Each row is a point on a landscape with many valleys, with its height.
From any point a ball takes the steepest step (drop divided by distance) to one of its 2 nearest points. It stops when none of these is lower. Distance is the straight distance between rows; heights are no part of it.
J_528: [  2 -17 -33  -4  -4 -23   6 -37  14  -9   6 -14 -11 -14  -5  -3  -2  14
   0   0  -4  16   1  -4  17   0   3  -8  18   6   8  16  -5   9 -20  -7
   3   8   9 -29  -2   1  16]  h=18.7
J_607: [  2  32   8  -5 -11  13  -1  13 -35 -11  28  11  38  -2   8 -12   0 -32
   3   5  -3 -16   8   1 -12 -15   1   6  -2 -39   0   7   1 -13   5  39
 -20   5 -11   7  -5  11   7]  h=65.0
J_614: [-16 -14   4   0  -6  -1   2  19   1  10   9  10   3  -2   0   4  -9  -8
   8  -7  -2   8  -9   9  -8   5   7  -9  -9   8 -11   0  -8   7  -7  20
   0   3 -10  -2   2   2   6]  h=16.5
J_545: [-16  -4  20   9  19  13   8 -44  21 -20 -10   3  -3   5 -14  -9 -10 -13
 -12  20  21  -8 -14  15  14 -11  -2 -11   0  -2  -5   7 -12 -13 -23   7
  25   6  -7 -25 -10   0   1]  h=29.9
J_814: [-32  15 -12 -42   5   9   9 -21  14 -30 -17  18 -14   3 -15  -9  19  28
  35  11  -1   1 -10   5  10  -9 -11  -7 -11 -11  -7  -6  11 -11   0  13
  11  17   3  -1 -17  -4  18]  h=30.5
J_75: [-20  -4 -27  -3   2  -2  12 -14 -13  10   2  -7 -19  10  10  14  18  11
  10  19  29   4  15 -19 -22  -3  -9  17   8 -13  28   4  19  -7  -8 -29
 -15  12   0 -13  -6  -9   4]  h=20.5
J_998: [  5  -6  11  30   0  -4   8 -20   5 -20   4  13   2  -6   5 -16 -11 -17
 -14  -7  -1 -24 -18  12   5  -7   8 -32   5 -21  -8   4  -2   3 -10  12
  -3  12  -8  -8  -3   5   8]  h=12.8
J_68: [ -9  20  -8 -23 -24  20  -4   2 -11 -10  26   1   8  -6  -2 -24  -2  -6
  15   6 -16  -6  -3   7  11 -21  15  25  11   0  35  22   5 -22  27   3
  -1  14  13  18  -5  33  -8]  h=61.9
J_232: [ 15   8  11   8 -16  30  -6   6  -2   4 -13  17 -18  13  -5  -6  -9 -35
  -1  10  10 -16  -6  -3 -16  -8  13 -34   8  -9  -4   4 -24   7  20  30
   3  -2  17  18  26  -1  -6]  h=13.6
J_227: [  7   4   5  15  -6   5  12  -4 -19 -15  20  -2  12  -4  36  -4  -9  -9
 -22 -11   4   3   3 -10  16 -18 -11   5   8 -14  -2   0 -11   6  -3  -5
 -23  10   1   0   1   9  19]  h=29.0
J_104: [-31  -5  -2 -19   5  -7   1  -8  20  -2 -16  28 -20  14  22   5  -1 -11
   4  12  26 -12 -18 -25 -13   6  12 -15  -2   5  15 -19 -14  16 -22 -10
  -5   8   3 -23  13 -12   9]  h=37.5
J_684: [ 11 -24  16 -10 -17   9   1  26  -3  15   1  -3  -9   8 -39  -5   9   0
  25  -1   5  14  24  20 -11   6 -20   5 -20  -6 -14   6   6 -27   1  27
  22  26 -21 -13  -2 -12 -25]  h=42.7
J_158: [ -3  21  11  10 -12  14  -2  -9 -28 -25   1  11   6   0 -10 -24  15 -23
  -6  -2  -9 -42  19  13   2 -18 -18 -17 -12 -17 -21 -19  14 -14 -22  33
   5   4  16  -3 -10   1  17]  h=68.8
J_660: [  0  -1   6 -10  -6  15  -3   1 -18  11 -27   5 -31  36 -28   5  14 -30
  -6  17  29  -6  22 -20 -19   3 -15 -21  -8   1 -17 -12 -13  -6  -5  13
  -2 -16  11   7  23  -9 -14]  h=24.6
J_735: [  5  21 -12 -24   4  -7 -14  31  -1 -20   9  18  -9  -5 -15   1  -2 -17
 -17 -10  -3   8  -7 -16  23   7  17   7   4   2  28 -10 -24  21  13 -22
   8   0  21  11   6   9 -17]  h=34.3
J_282: [ 17  -7  19   5   0  -4 -28   7  -4  15 -17  -4  -3  10 -15   7 -14 -15
 -21  -7 -23   5   0   1   3   7  14 -13 -16  27 -20  17 -16  22  -1   5
  -3 -25   2   6  23  17 -12]  h=48.2
J_269: [ -2  10  19 -14  -4  -2   9  49  -2   6  35  -1  25 -10  12   0   0  -4
   5   0  -8   1   7  13 -15   4   3  18  -2  -6   4  -9   5  -4  23  10
  -8   7 -28  32 -11  -5 -10]  h=12.7
J_935: [ -9  -3 -26  -4 -10 -14   1  -8 -23   2 -25  27 -34  -8 -27  24 -15 -13
  -1  -3  20   8  12 -16 -12   1   3 -28 -17 -22 -20 -13  -4  12  -6   8
   3  -4   0 -18  10  -9   6]  h=32.8
J_833: [ 17  10  -7  36  21  -1  -3 -15   9  14  -2 -17   2   2  34 -10  11  10
  -3  24  26 -19   1 -24 -23   1   0   5  23  -9  30   4  22 -27   2 -22
 -11   5  -7  -7   4  -8 -21]  h=30.6
J_955: [ 16 -20  -6  -9  -7   1  -1 -17  16  -2 -16  -9  -7  31 -27   2  21  11
  -6 -12 -10  31  15  15   0  -7 -12  -9  -2  34  -5   1 -13  -8  -7   0
  22  -5   5 -28   6   0 -21]  h=34.7
J_593: [ 16   0  31   7  -2  -4   4   1   9  -1   3   8  24  -3  42   5 -26  11
 -19 -17   2 -10 -19  11 -15  -5 -14  -6  -2 -17  -6   0   4   9  14 -20
 -13   0 -33   0  -4   5   2]  h=13.7
J_334: [  9  -2   5  21  30  12  13   0   9   6 -18 -22  -3   3  -1  16  -5   8
   4  20  21   2  -1  -4 -10   8 -11  -3  18  -3  -6 -12   0 -22   2 -10
  13 -14   4  10   6 -19 -14]  h=10.9
J_48: [  7  -1  16   8 -17  15  -6  11 -15  12 -13  -1  -6   8 -17  -2   4 -20
   7  13  18 -12  15   2  -3   3   6 -15   0   0 -19  -8  -8 -10  13  19
  10  -8   7  19  20  -8  -5]  h=19.1
J_535: [  2  12  -2  -5 -25 -20  -5   6  -4  -4 -19   2  12  11  15  11  -9  14
  -4 -19 -10   3   3 -12 -10   3 -33   5 -19   7 -28 -10   1  10 -25 -10
 -14 -40 -11  -6  10   4  21]  h=32.1
J_690: [ -2  19  -7  -6 -10  18 -11  15   4  22 -14   4  -9  -8  -8  12 -15  -6
   5  -8  10  -7  -4  11 -10   5 -12  24  -6  16  12  17 -20  -4  16 -17
   7 -13  21  14  12   2 -13]  h=23.0
J_918: [-22  17   5   0 -13 -13   6   0   7  -7   4  24  -3   6  52   1   8   1
   2   7  12  -4 -10 -11 -11  -8   1 -11   2 -12   3 -12  -4  14 -20  -1
 -24  15  -1  -7   6 -12  13]  h=41.9
J_30: [  5  -5   5  -1 -12   3   6  -1  18  -4 -10  10 -10  24 -13  -5  16   2
   7   4 -17  18   8  31 -11 -17 -32 -18  -7  14 -12  -6 -23 -18 -21  11
  36   5 -14 -24   3 -10 -15]  h=37.6
J_973: [-14   5 -12 -39   6  -6   2  16 -30  -2  -8   5   2  -7 -30   2   8   7
  10   7  12  -9  -1 -38   6  30  -3   9 -31  -1 -17 -23  28  -3  -1  -5
 -25 -31  -1  13  -6  -9   3]  h=26.3
J_727: [-24  -1  -6 -12   7 -11  18  12  -1   4   2  28   1 -22 -27   1  10   7
  10   7 -10 -17 -10  -7  24   4  25  18 -19 -13   0 -20  23  13  15 -30
 -10  -3  14  15 -13   8  10]  h=32.6
J_240: [ 16 -19  16  -1 -35   5 -12  13   0   1  -6   0  -8  40 -24   8  20   2
  13   9  -9  13  30  32 -15  -9 -42 -16 -16  18 -20  15 -10 -31 -11  25
  31  12 -21 -21  12 -10 -18]  h=40.1
J_680: [-12   9 -23 -29  -2   3   9 -24   5 -25  -2  14 -21   2 -32  -8  13  16
  24  20  -2  15   9  -4   8 -13  -9  -2  -8 -19  11   3   7 -11  -8  -3
  28  19   2 -18 -10  -3  -6]  h=27.6
J_971: [ -9  13   5 -10 -14  28 -10  -5 -10   8 -12   7  -4   4  11 -11 -21 -15
  -6  -5   6  -9 -14  -4  21   0   1  29   5  33  10   8 -28   9   9  -7
  -2 -20  35  10  22  10  11]  h=27.9
J_297: [  0   3  -5  14  21 -18   3   1   4  15 -26 -20  11 -10 -12  19 -17  18
   4  -3   4  11   0  -9 -34  17 -26  -3 -15   2 -28 -14  27 -16 -32   2
  -6 -35 -17  -7  -1 -12   6]  h=29.3
J_285: [-13 -15   8  24  -4  -6  11 -26   4  16  10   4  -5 -19  19  -3  12  17
  10  -5  16 -28   0  14  15 -20  15 -11   2 -15  -5   4   9   9  10  -6
   4  18   4   6  -5   9  18]  h=52.0
J_688: [  5   9  -6   9  -1 -17  29  35   3   2  22  -7 -10 -13   2   0   6  10
  15   2 -12  13  10  -1   5   2  -3  16   9 -26  11 -17   8  -1   5 -14
  12   3  -1  33  -7 -16 -12]  h=19.2
J_452: [-21  -8 -19  -2  10 -26   2  -4   8 -12  18   5  -3 -15  -3   1 -11   1
  -2 -12 -19  20 -23  -2  19   7  20   6   2  -1  15   7   8  10 -10 -15
  -5  10  -2 -22 -15   5   5]  h=13.9
J_837: [-21  -7 -14   7  16   2   2  10   4  -8  16  16  -9  -7  12 -16  23  -6
   7   4   0  -6  -5 -15 -16   8  28 -20   9 -12  -6 -14  13  23 -23  34
 -25  24  -2   0   0  -4  17]  h=7.3
J_479: [ 26  -9  22  11   7  -3 -20  29  19   9  -1  14  -1   8  -6   9 -18 -27
 -17 -10 -38  21 -10  13 -10  14  11 -16 -13  16 -18  16 -19  27   3  21
   2  -5 -14  11  26  -1 -22]  h=50.8
J_322: [-23  -5  -3 -16   3  13 -20 -11   7   2  25   3   2   4  -8 -16   0  -6
   4  15  -3 -15 -17  11  24  -2  27  33   5   7  38  21   0  -6  30 -25
  11  15  10  10 -12  17 -15]  h=60.3
J_692: [  1  -8  13 -30   3  20 -10  -8   0   3  -7 -20   8   3  29   9   4  45
   1  -4   4   0  -3   3  18  10  11  16   6  28  -1 -15  -4  13  31 -14
 -12  -7  20  20  -5  -6   0]  h=14.1
J_726: [ -3 -22 -22  -3  12  -3  12 -27   9  -3  -6 -14 -14  -2 -38   4  13  25
   6  19  10  20  10  -4  -2  -9  11 -16   9  -1   5  11   2 -15 -19   8
  19  18   5 -26  -5  -1   1]  h=23.4
J_993: [ -2  -7  13   8  -4  -3   7  17  -7  15   8   1  33 -11  25  13 -12   3
   1 -20   4  -1  -2  21   0   2 -22  14 -14 -12   0   6  19  -7  22 -15
   7 -11 -27   4 -15  10  -6]  h=7.5
J_204: [-10   6 -17  -5 -17 -32 -17  18   1  12 -20  19  -4  -7   0  -8  29   3
  14 -15 -14 -13   5   5  -3   9  26 -10 -13  -2 -37 -26 -22  27   0  16
  14 -13   6  -1  13   6   2]  h=44.1
J_150: [ 16  10 -16   4 -11 -28  -3 -18  10   7 -30 -23 -12  13  26   8  -1  37
  -1 -25 -17   7   0  -8 -26   6 -27  -4  -5  24 -20  -8  -5  13 -32  -6
 -16 -30   3 -11  19  -1   8]  h=27.7
J_445: [  0   3 -11   3 -12 -12  26  38  -3  -1  18  -7   2 -17  26  15   2  11
  13  -7 -18  14  17  21  -6 -12 -12  11   6 -18  -8 -10   4  -4  10   5
  -5  20 -20  26   4  -9   2]  h=16.2
J_421: [ 28 -15   3  19   6  10   2   5  12  15   2 -26   6  18  -3   5  -4  -1
   0  14  11   8  12   9 -24   8 -11  13  11   4  16   4  15 -16  14  -3
  14   3  -8   5  10  -9 -19]  h=4.6
J_878: [ -6   3   5  -8  23  -1  -6   1  14 -18  -7  21 -19   5 -22   2  -8 -18
 -12  10   6  12 -12  -3  24   6  16   1   2  -4  19 -12 -20   3   5 -18
  22   0  16   6  -9 -12 -12]  h=34.5
J_775: [  2  -5  11 -14  26  21   2  18  -4  -5 -10 -16  16 -17 -35  12 -17  -4
  10   5   1  34   4   2   5  19 -29  33   1  21 -12  -1  19 -15   7  11
   5 -18  -1   9 -13 -15  -2]  h=47.8
J_683: [  2  25   4   2  11 -14  27  37  24 -18   2  -2   3 -18 -10 -12   4   7
  13   2 -14   9 -15  -5   0  21  -9   4   6  -9  11 -20  15 -11  -7 -15
  12 -14   0  14 -18 -19 -14]  h=22.2
J_674: [  0  22  -2   4 -13 -26   2  20 -11   0   5  12  -4   8 -10  -3  11 -30
 -13 -12  -4 -12   4 -18   6  -3  23  -5   3 -19  32  -6  -9   3  -7 -22
   4  -2  10   0   7   8 -15]  h=31.1
J_590: [  4  -4  13   2  11 -14   3 -20  42 -10  22 -14  18 -21  33 -13   9  38
   6  -2   0 -11 -33   3  10   8  -4   2  17   7   3  10  13  -4  -5  -4
 -17   1 -15 -10 -22 -18   9]  h=41.4
J_192: [ -4   0 -17   6   1 -18   4 -11  11  40 -34  12 -11   8   1  37 -27   6
  -2  -6  18  -8   2  -8 -37  -1 -17 -10  -8   7   8  12 -13   7  -5 -24
   7  -7  -6 -32  18 -10  -1]  h=25.3
J_630: [  2  25  11 -24 -18  30  -7   3 -15 -11  24  -6  28  -2   0 -14   4  -8
  18  21  -5  -9  -3  12  -2 -18   2   6   1 -21  15  24  14 -24  18  23
   2  18 -15  21  -9  28  -2]  h=63.3
J_576: [-11 -14 -19 -25  18   5   2 -28  10  -8 -16 -27  -2   2 -12  10   3  37
   2  -3   2  23  11   0  26  -7  -6  26   5  34  -4  -2  -2   0  -7  -6
  -1   4  34  -6 -18   0  24]  h=21.8
J_705: [ 21  -9  -8  -3  -8   9 -21 -21 -12  14   0 -14   0   6 -27 -11 -14 -27
  -6 -14 -19  16  11  -4  -6  -3  -5   2  -9  26   8  37  -4  -8 -12   1
   0  -6   2 -20   6  27  -7]  h=28.0
J_640: [  5  18 -26 -21 -11  -4  -1   5  -7 -18 -10   6 -22   4 -10 -14  19   7
  16   8  -8  -2  -5 -31  -9  13   2 -27  -3  -3  -4 -10  15  -2 -13  20
 -16 -13  11   6  14  -6   3]  h=17.2
J_661: [ -5 -18   2 -26   1  -2  -9 -17   8  -2  -7 -11  -7   3  13   3  14  53
  -3  -8  -3  13   8   7  32   8   9   4  12  42 -20 -29  -4   2   5  -7
   3  -3  15  -5 -16  -6   5]  h=18.0
J_207: [-15   8  -4  23  -1  -6  26  21  14 -20  25  10  -4 -12  -8 -29  37 -12
  13   0 -15 -14   0   1  -5   6  32  -4  17 -20  -4 -16  15  11 -18  24
 -13  17   8  10 -17   0   5]  h=2.5
J_182: [  3   7  27   8  -3 -20  -3 -27  28 -14  40 -11  25  -3  49 -16   7  20
  -1  -2   1 -15 -21  24   6  -9 -28  11  11   6  11  10   1 -13 -17 -18
  -8  14 -23 -23 -32 -12  -4]  h=38.5
J_480: [ 17 -26   9  -8  20  10 -17  -4   1   9  10  -3  21  -3   4  12 -18   8
 -18   3  17   6 -16   6  13  -1   2  10  -6   3  25  17   5   3  33 -18
   3  -9  -5   9   1  20  -2]  h=46.5
J_31: [-10 -16  -6  17   9  15  10 -19 -10  -8  29   2   2 -24  -4   1  12  -1
   8  11   2  -4   0   3  16 -22  29   9  15 -34  14  14  14  -8  32 -16
  13  33 -11   8 -28  16   6]  h=56.6
J_502: [ 33  10  16  -1  -6   5   6  -3 -16 -21  27 -11  19  11  32  -7  -4   1
 -44 -19 -17   3   1   1   0 -22  -8 -12   5 -22 -16  -7  -7  13   3  18
 -19   3  -7  14   7   8  17]  h=25.1
J_876: [  1   9   7  27 -24 -16   6  -4  -6 -14  25 -13  23 -19  48 -14  -6  -4
 -13  -9 -11  -7  -3  18  19 -19 -12  12   2   0 -21   6 -10   9 -20   9
 -28  11   3   2  -8   6  31]  h=32.3
J_397: [ -7   6  16  27  -4   1   9 -17   1 -13   3   0   6  -1   6 -18 -27 -20
 -12  -1 -11   1  -9  12 -10 -11 -17 -14  -6 -11 -20   8  -4   2 -31  22
   3  11 -16 -26   1  -1  17]  h=18.6
J_364: [ -9 -27 -19  -4  24   5  13 -10   2   0   1 -29 -34  15  -1   9  28  20
   3  23  12   9  12 -21  15   9  26   0  17  21   4 -26   2  -2 -12   2
   4  19  18   7 -10 -16  -1]  h=28.1
J_206: [ 19  -4   2   5 -18 -11 -33   2  -8   2  19 -16  15  14  -7  -7  10 -14
  -3 -25 -22  11   8  -1 -11  -2  14  -5  -5   8  13  27  15   3  -8 -15
 -13  -1  -4 -12   6  27 -12]  h=23.8
J_795: [ 27  -3  21 -42  -8  34 -11  38 -13  -9  21  -1  14  16 -16  -6  15 -13
  -2  -9 -11   7  21  11  17 -17 -17  18   1   4   1   6  -9 -10  36  27
  11  12  10  33   6   7 -12]  h=19.0
J_811: [ 21   4  18  26   2  11  -3  -2   4  -6   2  17  -4  16  -1 -22 -18 -37
 -30   7  -5 -25  -7  12 -18  -9  18 -36  12 -22  -5  10  -8   9   2  25
  -1   6 -14   3  14   3  -8]  h=5.5
J_365: [ 19 -15  -1  22 -13  -1  -8  30 -10   2  40 -30  21 -11  34   6  -1  14
  -9 -23 -26   8  18  22  -3  -9  -6  34  14  11  21  20   3   0  15 -10
 -21  19  -9  19  -1   7 -14]  h=15.8
J_561: [  8  -5  19 -12  21  32 -20 -40  -1  -2 -21   4  -6  14  12   0 -24 -20
 -35   3  19 -14  -4  -8  16 -16   3  -7   0   6   1  15 -26  15  28  -5
  -6 -15  14   4  15  14   5]  h=37.2
J_441: [ -2  -3  -3   5   5  -7 -12   9 -22   9 -26  34 -13 -10 -14  38 -38 -35
 -16  -3  12  17   1 -10 -17  -2 -12 -23 -23 -11 -16  -2 -25  26   4  -1
  -2   4  -8  -9   8  -8  -7]  h=27.0
J_80: [  5   4  19 -26  -6  19  -2  49 -28  -2  25   1  14  20  13  -7  11 -27
   6   6   2   8  24  -4   3   1 -10  22   4   2  -2 -18  -9  -6  20  30
 -14   9  -9  27  -2  -6 -17]  h=16.1
J_746: [-14 -12 -17  10  -1 -23  -9  16   7  32  -9  19  -3 -16  21  42 -28  -7
   4 -15   2  16  -2  -2 -28   7   1 -12  -6   0  -2   1 -18  24  -3 -18
  -5  -3 -13 -16  20 -17   8]  h=17.3
J_72: [-13  -6  -1  16 -26 -13   9  -4   0   9   3   2   0   0  21 -11  37  20
  16  -5 -17 -22  20  15   8 -16  11 -16  -1  -2 -18  -8  10   7  -5  13
   7   7   3  16  -8  10  23]  h=49.4
J_953: [-22 -26  -8   5 -14 -17  -1   9 -13  29   3   3   2  -4  19  33 -10  -5
  10 -19  12  13  13  -1 -26   3   6 -13 -15   7  -1   7   2  12   4  -3
  -5   1 -20  -9  -5   1  -1]  h=11.0
J_522: [ 16  -4  21  28  -5   8   0  16 -16   1  28 -28  37 -20  44   9  -9   1
  -1 -20  -5   9  14  19   0  -6 -13  21  -1   3  -5   2  10 -10   8   5
 -20  -2 -24  20 -10  17  10]  h=12.2
J_756: [ -2   1 -20  -3 -19  -6   2 -13   1  11 -24  11 -22  -6   1  -8  17  20
  24  -9  -6  -8   9   9   1 -10  12 -18   1   7 -16  -8 -13   5  11  14
  11 -11  14  12  14   9  12]  h=46.9
J_185: [ -7  10  -4  22  21 -17   9  -7  22  11 -24  -4  -6 -14 -15  -3  -7  16
  12  -4   4  -1 -15 -11 -24  22  -1  -7   1   6 -16  -4  18 -11 -26   2
  14 -17  -8 -21   3 -13   8]  h=24.1
J_518: [-16  10 -13  -5  -5  14   4  -5 -19  -4  11   0  -1   6  -2  12   1  -4
  25  14  14  -1  12   0 -16 -11 -15  10  -1 -21  17  12  20 -18   0  -4
  12  19 -19  -7 -13   3   6]  h=15.2
J_647: [ -5  -5 -24  15   4 -12  11 -35  -4  12 -14  -3  -3   8  23  17   4  28
  -3  -1  40 -13   5 -21 -16  -4 -10  -5   6  -6  15  -1   1  -6 -29 -22
  -7  -2  -4 -22   8  -4  13]  h=26.9
J_53: [-39  -3 -15  -3  11 -14  16  18  13 -22   5  17 -13 -14 -20 -10  12 -19
   5   3 -24  19 -14   9  23   1  18  14 -13  11   8 -10   1  12 -23  -4
  -3  17   7 -23 -16  -5   3]  h=10.0
J_138: [  7  12 -10   1  -6 -12  -2  -2   5 -11  -5   1 -19   3   8 -22  26   5
  10   5   2 -11  -9 -28 -10   7  31 -37  13  -2   5  -6  -6  17 -15  30
 -10   3   5  -1   8  -3   8]  h=12.6
J_665: [ -3  -4  11 -12  -1   8 -21   9  12  20  -4  -8   2  -5  10   2  -7  23
  14 -15  -9  -3  -9  17  -6   8  -1  27  -2  23   4   7  10   5  33  -8
   1 -17  17  17  -3   1 -19]  h=18.5
J_725: [  9  18  24  15  21  -1 -16   1  11   2 -18   6  -6  -1 -28   7 -20 -18
 -24   4  -3  -4 -11   2  23  11 -11   3  -4   0  21   2 -11   4  -4 -35
  16 -29   6   3   5   5 -10]  h=38.2
J_440: [ 22  10  16   3  15  19  -7  19  15  -7   0 -19  12 -12 -22  -5 -11   1
  -2  -7 -17  14  -7  10  17  21 -24  36   6  16  -1  -4   8 -15  24 -12
  22 -34   9  28  -7  -2 -10]  h=45.9
J_881: [ 11   5  16  24 -22 -23   8 -23   3 -17  38 -12  16  -4  38 -23  11  17
  -1  -3 -13 -13  -1  17   9 -22 -18   3  15 -14   0   6  -2 -13 -30   4
 -13  17 -20  -6  -7   7   5]  h=35.4
J_460: [ -2   7 -13 -27  -2  -1   4   2 -26  -3 -17   3 -21  17 -20   2  15   3
  14  14  21 -10   9 -32  -9  12 -16 -11 -18   0 -10 -13   7  -5 -19   5
  -9 -21   7   3   4 -16  -7]  h=21.7
J_820: [-14 -10  -5  -5   5   8   1  -4  17 -11   3  -3 -27  22  -5   2  11   0
  -2  10  14  18  -4 -11  14  10  25  -7  14   9   8 -15 -23   4   5  -8
   7   9  25   1   1 -14  -9]  h=31.4
J_896: [  5   1  -9  -2   3 -25 -15  29  -7  11  -8  21  -7  -6 -11  14  11  -6
  -4 -23  -2  -8  -7  -6   2  24  23 -26  -6  -5 -28 -32 -23  40   9   5
  -8 -20   2   8  15  -8   3]  h=41.2
J_231: [ 18   4 -11  10  24   4  20 -16  15  -4 -22 -23  -7  -8  20  13  -5  41
   7  11  14   3 -12 -16 -19  14 -18  -4  18  -6   3  -6  17 -13 -18  -9
  -9  -7  -6   8   2 -22   4]  h=17.0
J_140: [-10  -5  36  12  17  15   7 -30  14 -10 -11   4   1  21   9 -22 -13 -22
 -15  24   5  -7  -7  21  -1  -4  -2 -17   6  -2 -31  13  -3  -9 -16  23
   7  -7 -39 -19  -8   0  -2]  h=24.7
J_363: [ 11 -20  -4   1  -7  -3  -3 -20  -6   6 -16 -15   2  26 -37  -1  -5  -8
 -14  -8  -9  16  14   0  -2   5 -19  18  -3  29   9  13   5  -8  -7 -17
  16 -19   3 -34  15  21 -17]  h=31.5
J_902: [ -9  -2 -23 -11   5  -6  11   2 -10  -6  -8  16  -6 -28  -6  12  -5  29
   4   5   6  -3 -16 -24  13   1  36  -4   7 -28   2 -14  20  22  24  -8
 -20  -5  12  28  -6   9  18]  h=36.1
J_702: [ 17  -6  38  15  15   5 -14  19   4   3  -2 -15  10  -3 -22   1   8  -8
 -20 -14 -11  -2 -10   7  21  23   6  14   1  27 -22 -16   5  -8  22  -3
  13 -27  11  30  -3  -6 -13]  h=44.0
J_671: [ 13   8 -18  -1   3 -12  18 -16  33  -1 -27 -18  -8  11  21   4  -5  41
   3  -3   7  -2 -12  -1 -10   2 -36   7   7  17   3 -10  -5   0 -26  -5
  -2  -7   6 -10  15 -28   2]  h=22.3
J_542: [-18  15   3   4 -17  18   3  11 -12 -16 -11  15  16 -13 -21 -20  -4 -21
   2   1 -26 -16  12  32  16 -20 -13  -3  -8  -6 -31  -5  -8 -15  -7  37
   7  28  20  -7 -11  -3  27]  h=70.5
J_181: [-17 -20 -35 -16  22  11  11 -29  -8   6 -13 -43 -13   4 -15  -2  24  22
   7  21  10  18  24 -12  16   2  13  28  10  36  -1 -11   0  -1 -23   2
   1   9  25  -3 -14   1  14]  h=24.8
J_251: [-16  23   3 -10 -24  24  -4  -8 -39 -34  18  26  31  10  -4  -8   3 -22
  -8   9   4 -43   2  -6  -2  -7  -5  -3 -11 -26  -4  -2   5 -17  -8  32
 -17  19   3  -4 -13   9  14]  h=66.8
J_14: [  0   7  -1  19  12 -20  15  21  36  12  -6   3 -10 -15 -14  -8  -4   3
  18   4  -8  -1 -24   5 -16  25 -13  -6   1   5  14  -2   4 -11  -9 -10
  26  -9 -10  -8  -2 -21 -20]  h=25.5
J_673: [ 30   8  28  -2  14   7  -7   1  -2  -3  22   5  31  16  30  -4 -16  -5
 -36  -5 -10  -2 -12   2  -7  -3  -2 -20   0 -22   5  13  -7   1  25   3
 -14   6 -29   9   5   1  -5]  h=19.7
J_861: [  8   1   5 -12 -13  -8 -25  17 -17  28 -13  20  -4  10 -11  11   2 -18
  -4 -13  -7 -12  -3 -11   2  19  27 -20 -16  13   4   3 -15  31   4  -7
 -13 -15  12   2  19   4 -15]  h=44.8
J_122: [  0  -8  -8 -31  16  15  -2  -7   8  -5   9  -3   3 -17 -14   4 -15  16
   4   6  -3  20 -16   3   8   0  -4  12  12   5  13  18   8  -2  24  -1
  14   1   6   3 -11   9   4]  h=49.1
J_506: [ 13  16  15   6  -3 -21  -5  11 -11  -2  15   2  20   7 -13 -15  10 -21
 -12 -16 -24  -5   2  -6   4   9  26 -19  -7 -18  14  -2   1  13  -7  -8
 -11  -3 -11  -8  -8   9 -12]  h=27.8
J_325: [ 12   0 -22  15  23   1  15 -15  -8  14  -1 -30  -3  13  29  14   4  30
  -5  12  31  -1  21 -26 -13   6   2  25  10  -4  24  -6  27 -18   7 -38
 -11   5  -1  -7  -7  -6 -12]  h=25.7
J_187: [-11 -14 -10 -29  26  17   2   6  -1  -6  -6 -16  11 -27 -24   7 -21  12
  19  16   1  39  -6  -2  17  13  -5  24  15  12  -8  15  17 -10   6  18
  14   8  -1  10 -15  -9  15]  h=49.3
J_69: [ -2   2  13 -17   1   5 -14  12  -8   8 -16  26   0  -5 -14  20 -40 -27
  -4 -11  -7  14   0  17  -7  -7  -5 -10 -16   4 -24   8 -26  24   8  29
  -3   8  -9  -6  10  -4  -4]  h=21.9
J_351: [  9  19   3  21   3  -3 -11 -12  18  17  -3   0  12  24  51 -11   5  13
  -4  10  15 -26 -10  -8 -21  -2  -5  17   5   6  36   1   7 -11   5 -27
 -17  -2   9 -21   0 -19 -19]  h=35.3
J_26: [ 10   2 -22  10  -2  26  -2  11 -24   9   3 -30   0   6   5   7   4 -17
   9   8  12   6  23  -4 -12  -2 -17  14  -1  -5  19  12   4 -18   2  16
  -3   8  -6   8   8   1   3]  h=10.4
J_621: [  7  -4  11 -34   0  40 -15 -15  -6   0 -18  18 -11  13 -11   2 -16 -15
  -2  -1  12  -6  -5   3   7 -10 -10   0  -8   5   7  12 -17   5  29   7
   5 -19  24  15  23  14  11]  h=32.4
J_769: [-21   3 -17   6  -6 -10  13 -16   8  22 -25  14 -11   3   6  17  -8  -7
   3  -1  29  -9  -7 -20 -17   6   1 -13  -2  -6   3  -5 -10   6 -18 -22
  -2  -5   9 -18  15  -3  17]  h=32.2
J_537: [-11 -21 -11  26   5   9  12 -30  -7  13  12  -4  -3 -26   1  -4 -19   5
   3  -9  10  -9   4  16  31 -22  23   9  -1 -10  10  22   4   0  21 -16
  16  21  -2   0 -16  19  15]  h=54.6
J_362: [-35   2  -9 -27  -3 -17   5  17 -12   6  -5   6  12 -25 -29 -12  10   4
  18   9  -4  -3  -4 -19  18  14   0  21 -22   0 -14 -18  41   1  -6  -9
 -17 -12   9   8 -16  -1  23]  h=29.6
J_757: [-20   6  -8  15  -7 -16  18  21  11  -8  20  15 -11 -10 -16 -30  29 -17
  25   6 -33   7   2   8   4  -1  20  -6   5  -1  11   7  -1   5 -22   4
   9  17  -1 -12  -9  11  -3]  h=6.3
J_100: [ -1 -10  -5  19   1  -2  -9  -4   6   6  22  -2  -5  -6   4  -9  15   8
  -3  15   0 -17  -5   0  15 -21  37  17  21 -16  31  22   7  -5  29 -21
   1  18  -1  16  -6  30 -16]  h=58.5
J_657: [ 14   6  41  14   3  -1 -24  10   0  -7  -2  -1  12   5 -24  -6  -2 -33
 -18   5   0 -15  -2  21  19   7   1   5 -11  -2   7  -6   0  -9  10 -22
  17 -17   4  13   1   0 -22]  h=41.3
J_149: [ 21 -20  23  -5  22  12  -8 -38   3  11  -7 -15   1   5   6  12 -26  -3
 -29   4  17   4  -4 -10  -1   3   1  -6   8  12 -12  17   0   2  19   1
  -3 -19   2  -3  -5  12   6]  h=42.2
J_816: [ -3   9 -20  19  -4 -29   7   5  -5  -9 -26  20  -9 -22 -20  20  -4 -11
 -12 -14  -1   5  -3 -23  -1  16  14 -25  -3 -17 -23 -22 -11  24 -13   1
   3  -9   5 -13  13 -12   9]  h=37.4
J_388: [ 23 -21 -14  19 -20  -3 -10  -7  -2   6  25 -25   5  -2  24   2   5  14
 -13 -15 -17  10   9   9  -3 -10  11   7  10  11   8  27  -6   6   8 -12
 -15  10   3  -9   4   6  -9]  h=19.6

For each start below, name the point where the ball stops.
J_122 => J_692
J_187 => J_692
J_590 => J_993
J_182 => J_993
J_727 => J_207

Call two points neighbours if one is among the 2 nearest of the other. Go from one point of each pair to the other, from neighbour to neighbour, staying as low as possible. Name the highest point that can't be avoided.
J_953, J_185 => J_769
J_993, J_692 => J_878
J_185, J_269 => J_14
J_811, J_207 => J_660
